Each row is a point on a tangle of strands that fork, close into loops and nearly touch. The rows are in no order.
Two points are linked if the straight distance between their rows is under 94.7. Some points are linked to none.
Z_439: [ 36   6  67  19 -32  -3 -16  20  -8  29  28 -16  22 -11  19  11  32  -8
  14   8   2  18   5 -14   0]
Z_273: [ -6   3  13 -20 -40  35   1  47 -42  23  36  16 -28  -8 -17  20  -1 -11
 -40  32  22 -42  24  12   4]
Z_588: [-12 -33  20   9  -9 -17  -3  49  -2   0  19   1  -9  -1 -31 -23 -21  -6
   2  -1   3  48  26  16  12]
Z_659: [ 18 -11 -41  -1  45   5  -6 -36  16   4 -21  -5  -2   9 -20   2 -15  -4
  40 -17 -51   5  27 -14 -48]
Z_539: [-12  -9 -13 -18  19 -13  34 -91  67 -47 -52 -28 -26  10 -12  -3  18 -13
 -24 -22  29   3   2 -41   7]
Z_154: [  7  24 -53 -12 -24  48   5 -15 -30   5   4  32 -25  -1 -21  -4   1  12
 -10  17  21 -55  28  16 -39]
Z_175: [ -5   5  -9 -15 -48  -5  21 -43   7 -14 -40 -36  32  31  72  15 -10  12
  -1   6 -22 -26 -50  16  24]
Z_38: [ 47  17  14 -10  13   9 -42  17 -70  27  40 -11  43  39  31  29  -3  30
 -17  -6 -36 -11  17  40 -28]
Z_323: [-19  -2  26 -22   9  22 -37 -27 -22   0  11  20   0  -6  57  37   0  -8
   3  20 -20  14  24  -3 -16]
Z_325: [ -6  19 -47 -17  15  15   6  -7  10  28  12  25 -40 -34 -49  -5   4  -4
  13   1   2 -29 -20  -8 -31]
Z_449: [-20  11  24  -4  49 -33   5 -28  26 -14 -12   5 -26   1  29  53  34 -26
  36  37  16  11 -31   0 -15]
Z_999: [  5  13 -10  16  54   9   3 -38  21  17 -14 -24  36   7   3 -18  18  32
   1 -36 -21 -17 -57  20  27]
Z_422: [ -7  19 -76 -15  12  31  -6  -8 -10  22   5  28 -29 -14 -50  -5   0   2
  18   2   1 -29  24  11 -57]
Z_111: [-17  22 -21 -21  20  11  -3 -25  17  35   6  20 -35 -41 -37  11   9 -19
  19   4  -6 -14 -35 -38  -8]
Z_814: [ 18  13  43  21  15   6  -4  57 -13  56  36 -14  14 -13 -40  -7  28   8
 -19   5  20  -2 -11   6  13]
Z_402: [-17  -1   7 -26  18  31 -37   6 -41  -1  48  39 -10 -17   5  -6  -2  18
 -21  12   5   3  14  10  12]
Z_234: [-20  -7 -35 -12 -76 -16  22  27   4 -58 -12  31 -40   1   6 -19 -38  -7
  -7  -7  40  -2  -2   0   8]
Z_700: [ 25 -28  -4 -14 -26  11  33 -34  26 -19 -20 -17   1  27 -35 -21  -5   5
   3   7 -10  20  66 -48 -25]
Z_747: [ -6  13  42  27  21  -3 -26   1  22  -8   1 -22  39  -7  12  -6   4  28
  -9 -16  -5  26 -16  39  41]
Z_349: [ 17   6  12 -20 -50  13  26 -36  34   9 -28 -23 -13  37  12  21 -34  15
  20 -21 -41   7  -5 -10 -19]
Z_162: [-42   4   8  28  50 -34 -18  10  19 -13 -14 -15  33 -24  17   8  -9  12
   3  -9  10  30 -41  51  39]
Z_970: [ 18   3  32 -13   8  22 -31 -37 -32 -11  -2  13  31  15  62  22   6   4
   6   8 -25   5  32 -11 -22]
Z_678: [  0   6  34  19 -19  -9   6 -11  46  -3 -18 -51  33  11   0 -13  15  19
   3 -26 -14  27 -23  28  51]
Z_86: [-19 -25  17  20  30  -9   2  56 -10   6  25  10  -5 -17 -56 -47   8  -1
 -17   6  29  20  20   9  22]
Z_622: [-16   0 -16   6  62 -22   7 -46  47  17 -32 -41  26  -9  -4   0  19   6
   2 -27  -9   4 -60  10  26]
Z_731: [ -8 -24 -31  24 -16 -58  24  63  18 -14  -9  25 -29   2 -20 -20 -33 -29
  17 -40  20  25 -18  19  12]
Z_721: [ -2 -13  -7   9  -7 -31  28 -16  24 -30 -38 -15  -8  -5  -4 -12 -25   2
   7 -22  -2  12 -21  -8  -2]
Z_548: [-33 -10   0  43  47 -42  -9  14  18 -25 -14   2   8 -24   0 -18  -9  -5
   8 -22   9  32 -27  37  22]
Z_290: [ -3  10 -63 -10  35   3 -23 -41  24  11 -19  20 -37  -9 -21  24 -18 -17
  42 -13 -38   5   8 -13 -51]
Z_908: [-18  15  12 -38  23  49 -14 -53  25  47   7   3 -10   6   8  29   4  -1
  16  -3 -53   5   1  -8  -9]
Z_30: [-37 -20 -36 -53   2 -33  19 -65  63  -6 -48 -37 -25   8  11  18  14  17
 -25   9  45  18 -23 -37  42]
Z_960: [  6  26  26  32  48  -3 -28  -7   8  38   0  -4  22 -13  27  28  17  -1
  28  -5 -28  12 -29   6 -16]
Z_891: [-35   2 -42   6 -21 -24  -8  42 -12 -38   1  51 -19 -11  33  -3 -47 -14
  15 -20   7  -6 -37  31   8]
Z_503: [ -5  13 -49  14  50   3 -15  49 -30   9  35  50 -17 -10 -10 -17  -1  -1
   3  -2  10 -34 -19  16 -13]
Z_294: [  2 -11  32   9  -4  15 -23 -18 -33 -58   1  24  17   9  48 -35   8   9
 -26  24  11   3  51  -6  14]
Z_499: [-26  -4 -22  21  19 -20 -19  48 -17 -10  20  59 -17 -19  22  -6 -16 -18
  20  -7   5 -10 -31  19  11]
Z_658: [ -1   5 -35 -22  -6   0  24 -80  58 -28 -44  -3 -39   3 -22   2  -7   3
  -3 -30   5   9   9 -45 -18]
Z_364: [  5  13 -42 -19 -40  27  13 -63  28 -31 -26  21 -36   3 -12  -7 -16  12
   3  -5  -1  -3  36 -27 -35]
Z_212: [-19 -20 -19  43  18 -62   8  44  19 -30 -20   2   0 -16 -11 -28 -17 -15
   9 -37  19  27 -36  30  21]
Z_287: [ 24 -26  15  11 -14 -12  29 -46  58 -27 -40 -26 -11  18 -31 -30   2  -5
  -4  -5   0  37  39 -48  -1]
Z_581: [  1  -6  26  37  -8 -16  -7  23 -14 -22  11  35   5 -14  28 -17  23 -31
   4  21  29   9   3 -31  13]
Z_911: [ 22  -1  20  26  23  -6 -35  20 -17   4   4 -22  33  16   6  -2 -19  26
  17 -23 -44  27  20  62 -10]
Z_751: [ 46 -25  40 -19 -40  14  14  -2 -22   0   6 -43  40  34 -17  -3  25   2
   3   5 -14  15  70  -9  -4]
Z_456: [-17  -8  42  25  -4  -2 -15 -13 -11 -52  -3  26  10  -1  58  -6  18 -19
 -12  31  25  21  30 -16  15]
Z_161: [ 23  24  62  19 -58  -3  -3   3  34 -18   5 -59  40  16  24  -7  24  14
  -9 -10 -18  16  -3  26  57]
Z_629: [-17 -11 -25   6 -38 -10 -14  36 -21 -33   5  54 -20  10  60  16 -43 -30
  29   1  -7   4  14  22 -13]
Z_334: [-16  10  18 -16   9  31  -7  -8 -15  -8  22  27  -9 -15  -1 -21  -1  21
 -17  17   3 -12   6  -6  23]
Z_421: [  9  17 -41 -19 -35  35  27 -38   7 -24 -15  11 -34   2 -28 -24 -14  22
 -11   0  11 -34  18   3 -15]
Z_656: [ 15  -3 -20 -12   0   7 -28  27 -59  -2  27  36  17  14  49  19 -12 -13
  35   3 -23 -14  18   0 -47]
Z_807: [ -6  14  37  -5   6   0  10  28  -1  65  29 -18  11 -28 -34   4  17   8
   1  -1   7  -2 -53  -1  25]
Z_568: [  7  11  32 -24 -20  27  -6  35 -55  39  55   9 -12   2   3  33   3  11
 -41  21   5 -34  -5  20  18]
Z_971: [-33  16  -8 -25 -37  14   6 -26  -1 -11  -9  11   0 -30  39   5  -8   2
  -8  26  19 -25 -44 -16  27]
Z_816: [-20   8 -11  -8 -44  30  15  44 -25  -6   7   3 -32  -2 -37  -1 -10  -4
 -48  28  40 -47  22  15  11]
Z_987: [  8 -20 -14  19 -13 -19  24   5  16 -39 -23   1 -15   5  -9 -36 -20   0
   2  -9   0   8  14  -2 -10]
Z_144: [ -6 -10  22 -18  17  32   7  28 -12  59  23 -24  -6  20 -53  17 -14  10
 -33  -2 -23  -5  17  40  12]
Z_935: [ 20  -3  -4 -13   1  20 -11 -35 -31 -38  -5  16  26   7  41   3  21 -15
  18  19  -9 -12  51 -56 -32]
Z_306: [ 18  39  -6  34  57  -4  -9 -20  -2  22   7 -15  39  -3  18  -8   3  33
   1 -25 -16 -27 -69  24   9]
Z_770: [-14 -37  -6  26 -15 -42   1  64  15  -9   1  17 -13  16 -17 -21 -33 -21
  19 -13   6  55  31  12  10]
Z_178: [ 39  13  -3   1   4   3 -27  37 -80  15  36  10  41  26  39  23   4   6
  11   5  -9 -18   8   5 -51]
Z_274: [ 28  -1  -7  29  26  15  16  40 -29   5   7  -5  12  15 -27 -25  18   6
 -35  19  25 -42  19  -6 -14]
Z_433: [-36  13  27 -14  22   6 -11 -27   9  -1   2  23 -16 -10  47  51   1 -17
  17  30  -4  15  -1  -3 -16]
Z_532: [ 28 -41  45 -44 -25  22  -1  -6 -19  30  24 -35  33  21 -37  14  31   1
  -9  -3 -17  44  59  -5   7]
Z_28: [-31  16  -1 -16  35 -14  -3 -22  26  38  -3   3 -27 -45 -22  28  20 -33
  18  10  16  -2 -67 -38  12]
Z_566: [ 14 -14 -10  22  27 -10  -1 -24  21   0 -34 -11  14  13   1  -3 -20  -6
  37 -17 -46  24  25   2 -37]
Z_431: [-11 -16 -23 -16 -31  -2 -31  26 -39  -6  28  44 -13   8  51  34 -36 -31
  40   4 -26  10  17  15 -35]
Z_886: [-32  -1 -13 -23 -77   5   5  -3  10 -45  -4  48 -44 -11   9  -6 -18 -15
  -7  13  41  13  18 -26   1]
Z_330: [ 22 -22 -34   9   5  -5  20  20 -11 -17  -3   1   2  15 -23 -27   0  -8
  17   6  -9  -4  43  -7 -34]
Z_976: [  6  33  -3  40  53 -20 -23   8   7  35   0  -9  22 -23  24  25   2   3
  36 -19 -25  -9 -68  13 -21]
Z_169: [-32   1 -54 -13 -48 -33   9  30   1 -47 -18  32 -36 -13  13  -3 -48  -9
   6 -21  26   7 -33  10   7]
Z_709: [ -6   6 -15 -25 -42  -9  19 -30  -1  -2 -26 -11   8  -6  52  12 -20   5
   6  11  -2 -28 -59  -3  12]
Z_609: [ -8 -19  19  12  25 -17  32 -73  64 -51 -47 -20 -13  12 -13 -10  22 -17
 -19   4  22  27  25 -33  13]
Z_821: [ 29  11  33  32   6  -7 -18   7   0  30   9  -9  24 -10  25   6  25  -7
  24   5 -12   7  -6 -18 -18]
Z_158: [-26  13   6 -26 -61  22   2 -26   1 -31  -3  37 -26 -17  31   3 -11 -18
  -9  27  27  -5   5 -30   5]
Z_12: [ 43   1  26  10  -6  -8 -35  36 -49  10  27 -36  43  32   9  22   5  22
 -12 -10 -34  11  36  57 -17]
Z_543: [ 40  22  67  23 -51  -4 -30  22  20   3  20 -48  36   0  31  11  25   4
  -3  -5 -16  21   5  24  28]
Z_748: [  2  23  -3  31  24 -15   0 -10  -6  -6   6  18  -4 -32  28   8  24 -21
   5   7  22 -32 -57 -37  -1]
Z_176: [-28 -15 -28 -55 -13 -27  15 -46  69  36 -47 -46 -13  12   6  18   5  15
 -11  -8  21  25 -42 -50  33]
Z_490: [ 24 -12  -2  23  21  20  21   7 -15 -29   9   8   3   1 -28 -53  24  19
 -40  12  27 -34  30  -9  10]
Z_973: [ -1   1  40 -13   4  17 -37  26 -44  42  54  19   4 -15  11  20   1  11
 -14   5 -13   4 -16  21   9]
Z_122: [ 18   2   4  40  25 -14 -20  29 -35  -7  32  33  18  -1  16 -33  37 -19
  -2  16  32  -3   8 -40   8]
Z_322: [-30   0 -16 -12  43 -27   2 -27  37  45 -24 -27  10 -30 -15  10  10  -5
   9  -9  -2   8 -70  -8  29]
Z_528: [-16   2   5   1   7  23   5  39 -23  18   5 -28 -12  24 -49  14 -26  10
 -53  -2 -14 -22  33  52  21]
Z_614: [-22  -3  -4  17  24 -35  15 -29  37 -26 -36  -6 -19  -2  14  22   8 -31
  16   4  14  11 -30 -12  -6]
Z_407: [ 36 -25   0 -25 -22  27  36  -7  -2  -5 -11 -39  23  42 -40 -12   9   4
  -6  10 -10  -4  78 -26 -22]
Z_11: [-10   4 -17 -13 -59  -4  47  43   0  -9 -24 -20 -34  12 -48   3 -31   1
 -50   0  30 -35   2   9  10]
Z_320: [ -7  -4 -13 -16 -30 -16  46  33  12  14 -26 -47 -14  18 -62  -3 -26  15
 -37 -11  12 -21 -15  19  29]
Z_16: [ 38   7   3 -13 -21  39   8  12 -44  17  10 -14   9  31   3  15   8  15
 -19  22 -14 -48  38   1 -26]
Z_736: [  8 -26  29 -44 -10  33  -7   6 -18  42  36 -11  -7   4 -32  19   4   6
 -14   5 -19  25  36   8   6]
Z_931: [ 24 -12 -30 -12 -12  17   8  -8 -21 -21   6  15  13   9  -1 -11  16 -16
  26  18  -3 -14  48 -40 -37]
Z_466: [ -3  -3  10  12  13  23   2 -11 -14 -47   4  20  -2  -5   1 -48  -3  24
 -29   8  10 -16  22  12  26]
Z_596: [  9  -8  49  22  29  -2 -13  46 -10  28  40  -7  19 -22 -52 -41  40   7
 -19   6  32  25  16   1  25]
Z_844: [ 32  -1   2  38  24 -12 -10   4   8   2 -15 -23  27   7   3 -10 -14  16
  31 -20 -46  18  18  31 -28]
Z_576: [-28 -10 -11 -37   0  -8  20 -44  51  42 -24 -31   0  -7 -29  -1  12   8
  -4 -13   8  18 -55 -32  44]
Z_331: [ 20   2 -37  31  56   9   2  49 -33  15  18  14  11   6 -27 -20  14   5
 -14   4  16 -36  10   5 -26]
Z_714: [ 10  24  20   1 -12 -15  17  25  -2  60  13 -14   7 -32  -8  16  12  -4
  26   0   1 -24 -77  -9   2]

How many points has the smallest loop of links through each point below? Write 0 if it is on no loop.
Z_322 | 0
Z_970 | 10
Z_402 | 0

A fork is a point with three links, a tip a point with one. Leave the first point through the second and follow the links. Name the first fork or tip that comes.
Z_38; Z_178 | Z_891
Z_543; Z_161 | Z_714
Z_891; Z_499 | Z_466
Z_161; Z_543 | Z_322
